A landscape with many valleys, sampled at points; each row gives a point and its height.
From any point a ball rolls to the lowest of the 2 points nearest to it. It stops when none of these is lower. Distance is the straight distance between rows; heights are no part of it.
J255: [166 159 101 136 140 112 110 164 118 123 163 109 136  86 164 162  92 204
 136 112 106 162 106 129 134 152 136 171 140 123  90 126 137 129  92  97
 119]  h=17.1
J500: [107 171  79 116 121 149  96  94  96 123 130 160 182 133 122 120  98 125
 134 133 137  92 105 168 128  97 106 130 193 136 145 131 155 124 173 124
 148]  h=65.7
J818: [ 99  52 153 164 106 159 144 178 177 146  95  86  88 110 110 172  79  95
 171 140 177 120 101 130  90 145 166 113 128 152 126 134 158 132 133 160
 127]  h=44.0
J284: [159 128 158  77 142 127  75  90 119 122 138 134 154 173 139 106  86 122
 118 160 123  56 145 140 150 145 100 102 154  89 163  96 134 117 154 146
 156]  h=21.4
J324: [ 85 157  94 106  80 145 161  67 130 127 110 139 147 175 106  67 127  61
 107 136 145 103 164 149 105 174 164 104  93 167 159 112 117 125 159  58
 128]  h=67.0
J95: [ 86 189  77 134  91 150 126  48 141 140 137 145 134 140  91  83 143  86
 100 137 167 130 171 128 113 181 109 104 108 141 164 132  69 112 150 129
 128]  h=63.5
J986: [142 150 139 131 119 136 173 178 117 129 131  79 117 159 128 101 141 101
 125 112 143 145 153 130  96 164 207  93  68 174 137 136 157 140 137  88
 156]  h=23.4
J769: [131 131 138 104 156 136  76 101 128 131 142 124 129 196  97 118  84 122
 106 185 157  52 180 143 126 163 117  94 140  78 137 143 127 138 135 113
 166]  h=26.6
J285: [164 138 157 129 144 123 122 176 120 123 132 130 122 101 128 122 197 127
 143 110 100 179 140 100 137 126 144 119 101 118 146 124 104 143  90 160
 102]  h=33.8
J279: [130  76 156 179 166 139 119 158 164 116 141 172 120  88 156 142  90 162
  91 100 107 138 111 138 157  54 128 123  99 137  68 147 146 107 133 117
  63]  h=46.8
J203: [144 131 156 105 149 149 103 136 142 141 176 135 116  99 149  90 111 126
  91 132 129 134 166 152 183 131  83 114  57  82 126 101 121 101 128 196
  96]  h=49.9
J153: [140 108 208 121 129 158  99 120 145 130 147 147 129 121 214  88 107 117
 113  83  98 160 115  87 107 111 151 115 141 136  84 134 144 129 125 107
 107]  h=75.6
J301: [116  99 161 164 120 176 145 183 151 133 137  99 100  61 186  79 149  83
 164 113 127 169 124  96  82 135 146 133  97 185  88 125 121 168 104 206
  97]  h=46.3
J366: [139 179 126 142 119 152 129 168 144 111 149 103 127 145 176 111 149  82
 151 112 128 157 129 135  89 147 122 121 134 183 111 120 155 146 172 151
 197]  h=15.8
J716: [145 154  69 132  88  87 182  94 120 137 132 138 101 123 151 149 125 168
 110  88 144 143 133 141 173 134  87 159 113 143 138 114  96  91 160 127
  88]  h=17.6
J973: [132 115 149 114 183 143 108 145  99 165 109 157 123 124 111 165 202 164
 152 130 117 179 130 128 137 112 160 120 157  76 144 174 135 148  99  61
 136]  h=37.4
J103: [155 113 167 126 113 138 162 168 158 124 131 106 113 155 209 146  60 131
 118  93 133 139 100 160  97  99 113 143 168 142  75 139 181 125 199 109
 162]  h=76.8
J457: [134 102 145 124 143 160 102 143 159 153 147 130  87  84 167 159  92  92
 144 140 129 117 127 129 125 183 125 122 103 157 144 111 135 113  81 131
 122]  h=63.1
J982: [125 152 127 152 111 165 100 132 158 159 158 129 104 142 129 167  55 108
 125 154 171  72 145 174 120 177 105 113 119 129 150 151 138 133 162 188
 164]  h=38.8
J884: [150 128 120  69 131 124 100 132 100 124 124 156 133 131 178 153 106 121
 112 140 108  82 115 150 183  81  98 148 122 150 181  96 143 122 155 183
  98]  h=44.7
J811: [ 58 120  76 148 131 178  92 173 117 102 126 162 111  90 110 141 109  89
  95 198  97  75 100 133 138  98  98 148 104 160 152  99 163 168  93 197
 122]  h=71.0
J883: [185 100 169 122 183 131 158 131 144 177 151 119  72  93 199 154 135  91
 149 117 119 128 157 131 124 202 135 111  84 158 133 122 113 140  64 147
 153]  h=60.8
J150: [148 103 148 126 107 122 203 181 155 124 135  63  74 121 173 134 121 139
 142  82 132 185 127 125  98 178 171 146 111 165  88 117 143 132 132  82
 131]  h=22.5
J636: [166 132  92 131 140  68 182 101  95 153 131  99  89 131 105 154 156 154
 125 107 138  89 159 135 130 170 145 138  87 142 152 143  67 161  67 113
 112]  h=53.4
J609: [143  89 135  60 171  77 143  84  80 150 171  91 107 114 129 135 136 162
  80 124 132 111 158 135 205 116 105 126  97  79 159 101  50 139  81 130
  87]  h=29.5
J373: [ 84 175  99 144 101 144 119  64 113 148 123 131 151 119  67 100 135 125
 127 123 159 109 136 134 106 152 108 106 163 103 155 144  91 136 127 106
 149]  h=60.9
J899: [153 163  98 132 151 136  94 204 118  95 154 132 132 107 204 136 153 159
 135 147  70 162 121 108 156 103 112 176 110 168 103 106 165 131 107 167
 128]  h=49.1
J191: [ 89  79 147 176  74 121 162 144 151 134  76 104 115 155  36 163  87  84
 157 147 180  88 106 139  94 149 153 112 124 121 135 142 139 121 155 174
 136]  h=42.0
J11: [ 82 118 146 166 140 191 122 180 140 130 120 102 144 109 122 110 135  97
 152 112 149 155  92 151  61  93 146 108 173 143  79 174 187 164 160 101
 175]  h=33.6
J57: [139  70 160 127 122 126 150 148 170 108 104 123  89 173 151 163  85 129
 147 112 136 130 100 145 115 124 106 140 205 119  71 131 190  96 176  77
 170]  h=77.7
J406: [135 150 105 180 105 127 132 123 168 131 158 117 100 145 121 170  56 136
 132 128 174  85 115 170 115 169  87 134 165 134  90 153 149 130 175 144
 188]  h=32.8
J809: [ 99 103 152 115  79 143 147 127 122 137 107 105 136  96 101  80  98  91
 106 124 123 112 139 123 114 160 165 105  49 120 172  99 117 102 103 133
  60]  h=22.4
J269: [138 185 155 104 146 162  92 142 122 130 135 130 159 116 158 113 194 106
 148 119  86 199 133  96 117 136 149 111 127 140 162 117 130 160 115 133
 152]  h=32.5
J800: [122  82 184 136  74 138 113 135 147 143  89 121 126 122 125 167  42 131
 173 139 133  83  82 139 107 144 121 136 191  87 132 134 154 141 146 146
 132]  h=79.9
J930: [134 147 164 120  99 158  96 119 151 117 136 138 159 117 170  95 119 109
 153 136 105 142 118  98 122 133  93 121 159 115 148 103 126 114 147 181
 139]  h=15.2
J510: [102 115 152 167 150 177 108 158 127 136 119 130 150 125 138 113 109 118
 109 114 138 135 104 165 100  80 135 102 139 116  69 185 209 119 175  64
 148]  h=31.6
J865: [115 119  84 173 163 143  78 127 117  77 148 131 160  82  79  96 146 142
  84 104 121 142 144 136 152 105 150 125  74 139  95 129 124  93 107 119
  82]  h=38.6
J941: [ 82  92 143 127 107 139 113 105 142 125  92 136 145 124  82 110 124 105
 104 137 124 136 146 106 136 132 128 110  91  91 152 101 112  77 113 127
  74]  h=24.9
J426: [155  75 129  67 210  85 111 137  61 143 110 149 126 141 109 190 139 146
 109 157 133  83 122 161 182  67 156 125 136 104 154 122 130 136 123  96
 101]  h=45.9
J700: [ 69 200  95 100 103 166  92 122 130 145 100 158 187 149  83 136 124  83
 138 175 146 142 107 130  85 137 134 136 136 133 158 122 120 130 158 162
 168]  h=24.8
J197: [164 173  82 114 129  77 146 146  91 138 115 126 104 136  85 194 173 170
 166 120 136 157 105 134 123 152 159 164 162 141 139 144 122 172 101  84
 150]  h=32.3
J633: [124 153 120 128 136 149 141 126 127 138 145 100 128 160  96 100 103 104
 131 158 154  84 171 137  90 200 205  84  97 150 149 157 126 160 101  81
 171]  h=27.8
J996: [111 152  89 132 148 138 105  56 114 114 150 167 170  95 105 101 143 110
 128 113 146  90 117 134 137 107  84 101 190 146 166 126 103 131 127 159
 149]  h=63.2
J880: [110 132 115 153  77  99 136  90 158 134 141  75 108 151 105 113 111 184
 132 137 131  84 159 103 132 157  85 157 104 107 101 126 103  99  93  94
 103]  h=22.6
J268: [119  92 189 104 134 167  94 134 138 113 120 123 147  93 150  94 102  59
 156 164  79  69  90 107  95 136 140 104 130 156 156  95 164 173  70 142
 138]  h=73.8
J717: [126 106 138 181 125 104 136  89 154 119 128 149 111 157  50 122 129 128
 102 148 160  62 156 139 155 121  75  90 108  90 137 131 102 112 163 188
 102]  h=35.4
J295: [ 88 121  72 132 161 128 118  76  85 147 110 171 144 134  50 133 153 129
 132 145 164  86 124 167 135 111 129 105 167 107 145 167 118 132 143  80
 121]  h=57.1
J828: [130 123 123 155 133 112 193 119  98 151  90 171 121 106  97 148 193 132
 136  67 137 155 112 139 140  75 141 111 148 128 159 167  90 155 137 102
  95]  h=27.5
J715: [159 135 124 113 131 128 118 171 121  94 131 152 136 146 220 141 118 151
 130 142  72 116 104 117 166  62  90 168 150 152 130 107 172 132 158 184
 138]  h=47.7
J587: [123 100 226 100 119 164 105 128 138 143 148 125 126  93 133  73 118 111
 111 108 101 153 142 100 120 143 153  97  99  70 143 124  96 155  80 141
  90]  h=74.9
J984: [124  92 189 159 118 153 127 171 161 130 139 159 110  90 138 127 109 129
 111 120 119 138 124 127 140  79 118 111  95 106 114 137 118 128 140 179
  58]  h=47.9
J650: [ 71 105 167 142  76 171 114 140 141 130  88 137 170 113 115 105  57  98
 126 134 129 117  86 133  96  80 119 120 143 101 117 131 170 105 176 144
  84]  h=28.8
J881: [154 108 156 126 133 120 133 187 103 132 117  93 132 146 135 129  74 157
 107 128 127  88 143 145 122 119 171 111  74 104 130 134 167 120 126  92
 106]  h=30.8
J30: [129 114 106 135  86  98 157 111 108  90 108 104 157 126 100  86  82 124
 149 105 115  80 106 131 101 155 142 133 131 140 113 101 133 116 115  90
 110]  h=23.3
J247: [149 135 104 110 169 120 124 123  80 150 124 124 163 112 161 155  64 134
  93 125 117  77  97 191 109  68 145 125 127 150 138 142 166 148 122 103
 131]  h=72.0
J158: [149 111 168 131 184 140 100 165 118 115 128 151 134 109 117 122 199 153
 102 101 105 179 145 114 160  74 161 112 106  91 129 153 130 137 106 116
 102]  h=35.2
J135: [104 163  71 156 139 153 105 191 113 105 158 141 124 106 138 135 114 121
 102 167 113  81 129 160 132  98 115 143  77 184 124 123 158 154 126 183
 122]  h=68.9
J123: [114 170  96 120  98 106 110 135 156  97 103 144 161 199  80 125 141 119
 126 179 149 171 136  93 126 131 124 141 118 110 118 106 127  81 182 169
 142]  h=38.2
J564: [ 90 112 118 115  94 125 174  94 143 144  86 132  92 197 101 136 154  90
 140 126 148 128 157 139 125 162 135 123 113 140 154 124 122 106 136  44
 134]  h=70.0
J953: [107 140 124 154  79 143 178  92 158 143 138  96  94 126 127 144  79 125
 125  79 175 118 115 164  98 168  77 130 191 132 113 146 128 132 179  99
 178]  h=29.3
J642: [209  96 162 104 141  66 142 131 111 134 136 115  90 109 132 132 143 172
 147 144 106 102 143 113 178 161 103 149 102  85 120 103  97 125  77 195
 105]  h=36.5
J94: [121 111 153  96 153 128 137  96  94 146 131 205 132 113 203 120 156 128
 117  57  92 183  86  99 128  46 178 140 172 168  99 159 154 136 109  82
  89]  h=24.3
J492: [105 133  84 137 107 107 161 135 195  86 129 129  84 155  77 132 172  72
 136 137 151 189 132 114  92 183 127 143 137 185  79 105 121  90 138 111
 170]  h=46.0
J957: [141 172  67 129 119  90 132 145 126  71 133 149 147 126 111 139 196 142
 180 122 115 175  85 104 142  97 111 168 194 174 122 113 140 130 133 152
 162]  h=44.5
J687: [163 168 138 104 136  97 139 151  79 137 119 117 146 156 131 157 163 221
 131 123 126 165 139 127 162  93 142 147 152  76 139 140 126 150 163 100
 126]  h=11.5
J535: [ 87  95 146 151 117 149 125 117 173 116  88 158 140 138 109 115 165  88
 140 116 136 198 115  89 126  94 115 110 162 112 112 127 131  78 156 118
 130]  h=42.5
J229: [103 161 167 122 107 184  99 181 164 150 101 120 128 159 162 172 141 100
 162 164 133 187 111 113  96 119 111 137 164 116 144 126 152 145 178 173
 192]  h=18.7
J736: [185 147 125  89 130  53 162  96  86 128 110 107 126 203 142 146 176 187
 121 128 128 123 156 113 169 106 120 146 141 102 156 120 100 131 165 127
 139]  h=15.7
J537: [162 111 148 176 118  97 177  93 140 155 135 110  98  96 139 149 109 173
 128  95 132 104 115 120 122 137  91 134 152  96 110 156  87 152 104 133
 128]  h=22.1
J719: [159  61 159 130 170 114  95 150 165 107 143 172 120 121 162 164  77 176
 125 145 107 113 117 115 188  78  99 135 146  98 105 111 157  88 123 141
  81]  h=44.2
J829: [122 135 127 164 105 127 203 152 116 144 111 108  94  85 109 135 189 121
 144  50 139 202 117 118  98 140 163 125 121 144 134 162  84 169 108  95
 101]  h=25.1
J678: [114  94 125 125 146 106 104 100 131  95 125 157 134 172  67 113 149 119
 102 166 155 101 169 116 183 100 103 100 114  93 149  98 116  77 157 161
  83]  h=30.0
J62: [ 80  88 180 174 118 187 121 182 172 134 136 144  95  65 151 119 135 100
 133 136 125 152 111 105 104  89 115 129 114 131 102 135  96 165 118 227
  80]  h=46.9
J84: [117 106 131  93 147 131  86  97 108 136 119 155 162  84  96 125 125 144
 158 141 118 119 100 113 139 122 125 124 189  91 157 118 125 130  81 111
 113]  h=82.2
J144: [139 118  85 122  86  79 164  82 138 138 127 114  80 180 128 134 104 143
 122 135 143  76 165 137 158 177  97 156  87 142 124 118  96  93 124 113
  91]  h=25.4
J713: [ 92 152 173 135  89 184 104 160 166 124 123 149 145 119 170 131 141 123
 155 155 111 186 103  78 119  88  92 144 173 103 135 121 110 141 160 229
 141]  h=16.8
J130: [113 121 133 137 168 185  75 157 147 129 180 128 117  53 175 134  95 105
 141 146  94 103 107 125 116 149  95 132 144 144 122 124 138 165  46 158
 148]  h=65.1
J756: [ 76  86 180 166 104 156 119 146 142 136  88 126 161 114  82 123 104 147
 133 136 129 154 114 111 100 106 145 120 138  44  90 156 132 111 135 115
  99]  h=27.3
J3: [137  73 209 135 133 148 117 139 146 119 111 106 138 105 132  89 107  92
 160 130 102 108 120  93  87 159 165  87 133 114 120 117 135 150  85 108
 125]  h=74.3
J340: [151 122 122 152 105 118 211 162 116 139 135  87  92  72 151 121 136 109
 160  66 131 159 117 128  96 170 171 129  94 185 120 138 106 160 103 132
 105]  h=23.8
J763: [143 177 127 105  83 107 126 149 126 115 101 113 136 204  78 121 136 120
 146 188 146 133 151 114  96 179 172 126 108 111 144 127 117 142 153 138
 165]  h=35.5
J574: [124 179  94 105  75 102 138  96  83 128 128 112 144 113  79  92 160 147
 118 128 133 128 140 115 136 159 132 138  96 119 172 100  65 131 129 159
  77]  h=16.6
J138: [102 125 124 105 143 150  50 150 140 108 132 132 157 119 103 109 105  96
 102 175 119 127 131 118 125 131 143 125  76 130 129  93 155  94 101 143
 108]  h=27.9
J477: [103 203 105 102 126 157  95 161 110 122 109 132 174 137 122 116 202  97
 142 136 102 215 111 116 101 124 183 143 108 169 140 117 160 144 135 100
 163]  h=30.7
J386: [115  87 159  89  79 131 125  93 112 155  75 148 133 111 105 148  81 128
 156 138 120  93  96 127 130 140 128 133 166  84 177 114 122 122 118 123
  88]  h=81.0
J723: [119  80 159 101 115 122 134 122 121 153 122 203  97 106 180 152 118 164
 126  77 112 177  94  92 154  83 171 157 163 124 115 136 124 107 109  77
  46]  h=21.7
J773: [112  75 107  80 175 115 101 118  57 154  85 177 135 133  65 164 162  94
 151 166 135  65  97 173 143  89 155 116 151 120 178 147 145 143 125 107
  96]  h=51.9
J379: [161 140  85 154 136  65 177 123 119  97 133  93 108 184 103  98 176 145
 121 116 131 112 181 117 122 154 138 133  80 151  91 144  89 131  95  96
 134]  h=50.4
J638: [148  92 135  51 131  75 125  90  78 124 117 130 124 130 104 137 140 139
 127 140 124  89 134 116 192 134 125 132 130 108 193  83  81 128 112 140
  75]  h=35.3
J960: [124 154  86 117 141 103 128  16 114 143 180 150 150  95 138 125 118 167
  93 119 170  96 149 129 170 117  63 123 179 123 172 126  88 116 156 152
 146]  h=61.9
J7: [ 91 134 157 144  98 156 138 121 169 111  97 101 153 151 112  85 178  98
 127 114 123 217 140  91 101 151 145 125 109 117 101 109 119  98 154 100
 160]  h=43.6
J213: [ 56 202  78 119 117 177  80 167 121 116 112 142 182 127 101 111 152  73
 109 174 123 163 119 118  84 112 158 141  84 180 138 127 145 137 126 157
 152]  h=28.0
J24: [137 164 138 108  69 127 141 108  97 119 123 103 166 120 142  62 125 130
 112 102 101 132 145 122 131 153 134 122  82 116 163  92 102 113 151 142
  84]  h=19.6
J259: [106 103 126 219  89 106 170 115 155 126 117 120  97 146  33 133 103 112
 128 140 179  59 144 144 114 149 110 100  95 116 121 153 109 124 148 169
 112]  h=39.3
J309: [136 141  87 119 165 119 122 160 107 156 108 171 106 133 108 216 172 163
 159 135 147 161 101 153 152 104 142 152 168 133 141 158 144 140 129  76
 141]  h=36.0
J711: [108 154 135  97  98 131 157 145 177  96 110 116 122 187 112 116 181  84
 129 144 122 205 134 120  94 171 156 139 133 152  97  85 154  97 174  72
 190]  h=44.6
J496: [ 62 152 118  98 123 165  75 145 130 129  94 131 186 141  91 111  99  77
  93 190 138 135 117 120  92 134 181 124  52 149 124 121 181  92 131 110
 130]  h=30.4
J908: [175 170 149 106 102 127 126 125 140 108 141 118 147 162 195  96 126 105
 153 133  97 138 129 121 122 166 108 127 130 154 129  85 151 119 173 148
 173]  h=12.9
J839: [188 180  66 137 134  55 179 128 114 115 140 114 108 171 110 164 142 161
 122 113 144 125 122 162 110 129 137 157 146 154  97 154 114 164 143 124
 182]  h=28.4
J275: [104 102 137 166 131 142 124 142 128 130 109 121 141 137 100 131 109 161
 138 130 134 130 120 149 116 119 130 124 155  73  83 163 166 113 139  56
 139]  h=29.1
J967: [105  87 145 155  88 131 165 107 125  86 103  95 156 135 126  52 111 126
 115  64 102 128 128 119 114 112 143 130 123 122  77 134 135  99 132  56
  93]  h=21.1
J712: [ 53 131  89 113 157 176  69 140 101 124 102 176 174 112  91 131 164  96
 141 191 109 107  90 130 121  67 118 135 165 132 153 130 164 148 113 148
 147]  h=37.9
J43: [150 156 139 116 143 137 132 126  87 134 149 121 181  93 195 117  71 156
 104  89  80 125  93 151  99  65 144 132 147 133 115 149 145 175 122 130
 118]  h=73.9
J142: [161 139 142 126 137 139 147 196 150 145 144  85  81 146 184 151 137 114
 141 128 137 176 148 124 108 182 179 121  78 178 120 124 168 125 131  92
 166]  h=20.2
J134: [140 129 124 134  97 121 182  84 129 118 135  94 139 152 159 104  59 110
 125  83 127  85 119 161  90 159 111 120 156 149 114 120 139 124 158  93
 178]  h=26.4
J673: [121  80 146 133  96 111 174 120 124 109  97 151 121 136 148  98 137 149
 121  65 103 167 121 101 149  84 151 147 139 118  96 139 120  97 127  69
  61]  h=19.3
J647: [158  78 181 145 109 115 128 152 161 145  97 116  87 163 141 201  70 159
 159 137 140 103 109 141 135 151 115 141 179  86 109 149 163 129 148 110
 159]  h=78.8
J947: [ 96 176  75 125 158 140  73 140 116 116 132 169 150 116  67 167 179 129
 159 186 133 119 104 128 130 100 119 143 182 136 160 134 108 177 103 181
 166]  h=40.7
J791: [114 160 106 145 165 174  64 189 129 119 185 114 135  64 150 130 102 140
  99 141 108 119 125 153 123 125 129 138  82 156 113 135 160 151  83 152
 129]  h=66.6
J758: [111 133 110 139 135 129  90 155 162  88 102 161 153 177 104 121 179  74
 148 164 124 164 129  92 125  97 120 120 127 146 122 102 148  85 152 160
 156]  h=40.6
J859: [142 126 154  51 179 120 119  80  89 148 180 106 133  96 159 128 144 186
  88  98 114 167 161 117 187 127 133 130 127  80 168 122  83 152  82 100
 106]  h=24.7
J139: [102 140  87 112 153 143 114 105  86 140 130 168 179  96 145 159  66 168
 108 131 128  82  85 194 155  44 106 141 165 139 142 136 158 134 178 109
 104]  h=68.8
J785: [157 123 127 171 144 131 135 159 155 124 152  95  97 112 149 147 123  95
 181 125 146 110 114 134  93 184 125 126 146 178  98 137 136 154 108 160
 196]  h=19.5
J162: [ 79 157 133 137 106 176 108 120 168 142 102 136 144 156 109 135 137  47
 153 151 161 150 114 127  81 146 108 109 158 138 147 120 130 126 175 162
 202]  h=21.6
J946: [ 80  96 130  87 128 170  76 129 130 124 114 155 120  99 134 125 104  55
 123 180  92  68  89 124 132 117 105 125 120 167 182  86 163 147  70 161
 121]  h=72.7
J532: [ 79 110 136 104 144 166 104 133  90 139  85 173 169  91 117 107 187  81
 171 147  77 148  66 111  97  73 156 129 169 143 144 152 164 159  94 108
 117]  h=36.1
J338: [128 155 149 113 124 168  82 153 147 145 167 138 113 137 155 129  90 101
 105 166 133  91 157 165 149 138  77 115  86 112 155 111 148 120 157 218
 139]  h=45.4
J512: [202 133 145 109 145  85 143 164 109 133 130 117 120 132 178 178 113 210
 134 112  99 157 117 120 150 117 145 160 138  96 122 129 125 142 108 109
 109]  h=14.7
J327: [169 100 119 182 135  84 195  96 131 112 138 105 128 102 164  80 130 149
 116  79 104 129 150 122 138 128  94 130  96 125  60 128  94  86 100 142
 103]  h=25.8
J101: [ 81 122 152 143  80 138 152 145 154 128 101  78 123 179  87 127 112 141
 146 145 152 147 132 135  82 156 125 134 152  78  87 139 158 110 165  83
 177]  h=31.0
J746: [168  89 125  91 151  87 135 114  93 132 111 144 125 142 146 164 107 142
  96 122 124  87 130 152 173  86 122 126 118 118 163 103 119 108 143 128
  85]  h=40.2
J331: [146 175  89 159 149 131 139  82 133 144 165 137 138 134 157 129 114 139
  87  99 152 119 149 165 135 127  83 109 136 131 125 143 105 113 161 133
 165]  h=57.8
J992: [141 127 199 102 121 168 124 142 155 138 139 117 120 143 239 113  86 113
 141 101 113 157  94 113  78 119 133 133 185 158  84 129 176 168 169 111
 154]  h=76.1
J682: [165 110 163  82 143 127  83 139 110 135 119 116 147 169 160 134  53 154
 116 160 109  76 137 141 137 139 133 122 127  88 131 104 180 110 139  85
 134]  h=26.3
J735: [136 186 103 115 132 127 136 119 118 119 127 111 128 204  85  94 156 119
 116 162 157 120 196 132 100 172 169 106 105 128 143 170  96 169 137  88
 159]  h=32.1
J110: [150 156 130 113 166 137 101 115 107 152 177  98 137  78 140 147  95 202
 102 110 120 126 136 140 135 161 123 131 139  83 136 136 105 158  76  99
 130]  h=20.5
J972: [102  73 123 126 139 126 147  99 125 140  83 152 108 193 118 129 136 106
 112 117 137 102 156 142 153 108 120 108 110 117 139 131 153  79 146  46
  99]  h=72.9
J400: [138 178  62 106  69  81 144  65 101 139 145 144 116 110 112 127 144 157
 123 134 157 126 135 115 176 155  94 168 126 142 167 101  82 104 165 178
  86]  h=10.9
J47: [109 123 157 145 145 157 131 160 105 124  91 136 149 115 128  97 183  71
 150 103 111 144  95 123  82  78 159 101 147 161 122 164 168 167 128 106
 139]  h=35.0
J108: [191  81 143 108 162  92  91 148 147 127 150 143  87 134 156 179  94 167
 134 165 116 105 140 128 192 147  92 149 115  97 116  92 140  87 108 170
 103]  h=40.4
J456: [117 173  84 124 128 110  96 121 134 121 116 155 151 113  83 164 192 134
 192 162 130 175  82  80 120 130 122 164 201 145 144 120 118 143  95 156
 187]  h=43.0
J625: [134 180  68 118 134  91 162 118 117 102 138 150 133 128 113 141 217 172
 142  82 139 219 118 110 161 102 129 157 184 150 132 136 132 119 142  84
 159]  h=46.4
J508: [154 136 153  91 141 132 108 111  99 117 128 133 181 122 187  90 103 161
 120  98  81 149 109 114 132  98 152 134 158 121 108 126 162 127 130  81
 114]  h=74.8
J172: [172 103 144  99 163 110 161 129 112 177 129 125  74 131 162 168 138 124
 104 106 126 122 164 147 145 159 143 115  70 118 178 129  98 133  88 112
 113]  h=57.4
J851: [141 106 119 182  84  80 169  74 164 170 141  74  62 133 110 152  97 161
 137 115 153  46 139 120 126 178  73 156 131 121  97 161 104 137 104 118
 158]  h=18.9
J72: [127 125 111 178 126 102 124 121 130  94 143 132 154  64  69 110 137 189
 118 111 124 131 120 120 158 107 113 128 119 106 105 125  95 116 113 143
  75]  h=36.6
J41: [144 120 120 152 160 124 116 142 142 124 150 119 105 169  88 120  90 115
 104 166 164  56 184 150 113 170 147  85  93 117 126 163 122 134 111 133
 148]  h=32.9
J265: [112 121  67 170 123  93 165 144 171  83 142 105  77 167  82 110 167 117
 121 116 147 155 174 119 117 175 141 142  86 171  61 141 117  94 101  78
 130]  h=48.1
J893: [162 139  98 132 149  46 164  62 108 154 162 104 106 131 117 150 182 210
 100 139 151 107 165 103 181  94  97 152 127 111 140 136  68 143 134 143
 133]  h=20.9
J747: [148 156  85 141 196 125 124  65 128 129 190 143 157 107 179  98 143 129
  63 106 130 144 168 161 154  87  91 104 108 143 124 127 102  94 143 172
 152]  h=54.7
J424: [136 155  62 109 163 104 109  67 108 102 177 142 138 100 139  87 189 142
 106 120 136 167 177 104 185 163 121 140 100 165 130 101  79  84 108 130
 103]  h=30.5
J573: [146 124 130 129 178 132 119  97 129 123 187 123 147  86 155  96 122 173
  61  99 121 141 163 150 182 102 107 116  85  92 112 126  96 105 125 151
 109]  h=52.4
J654: [165 111 142 132 116  76 133 136 123 116 115 121 113 105  88 129 169 174
 151 136 114 143 125  76 153 140 124 142 124  89 133 105  89 117  87 155
  88]  h=35.1
J570: [116 100 161 151 106 160 151 185 160 146 110  80 103 100 128 129 135  76
 174 140 152 150 124 105  84 165 172 108  92 166 144 120 125 144 121 184
 132]  h=45.5
J630: [155  89 167 165 123  94 191  88 140 125 127  81 110 138 151  96 134 143
 138  85 108  98 149 102 110 155 106 114 122 110  99 141  87 133  80 111
 130]  h=24.1
J528: [191 148  83 178 161  75 155 151 139 112 151 126 106 150 132 161 148 114
 153 130 133 101 126 163 112 140 120 145 132 181  82 164 124 159 119 192
 205]  h=23.7
J750: [139 154  64 107 164  75 148  62 100 131 164 112 115 154 146 135 188 187
  93 125 150 150 189 105 183 126 116 154 115 150 133 136  66 110 118  93
 120]  h=25.9

Where does a ball stop that starts at each point below?
J269: J908
J268: J633
J62: J400
J636: J633
J57: J673
J957: J756

For each start below, name every point that the ball comes to, in order.
J996: J960, J331, J747, J573, J203, J338, J982, J406, J953, J134, J30, J967, J673
J172: J636, J379, J265, J492, J711, J7, J535, J758, J123, J763, J735, J633
J3: J268, J946, J811, J135, J791, J130, J457, J883, J172, J636, J379, J265, J492, J711, J7, J535, J758, J123, J763, J735, J633
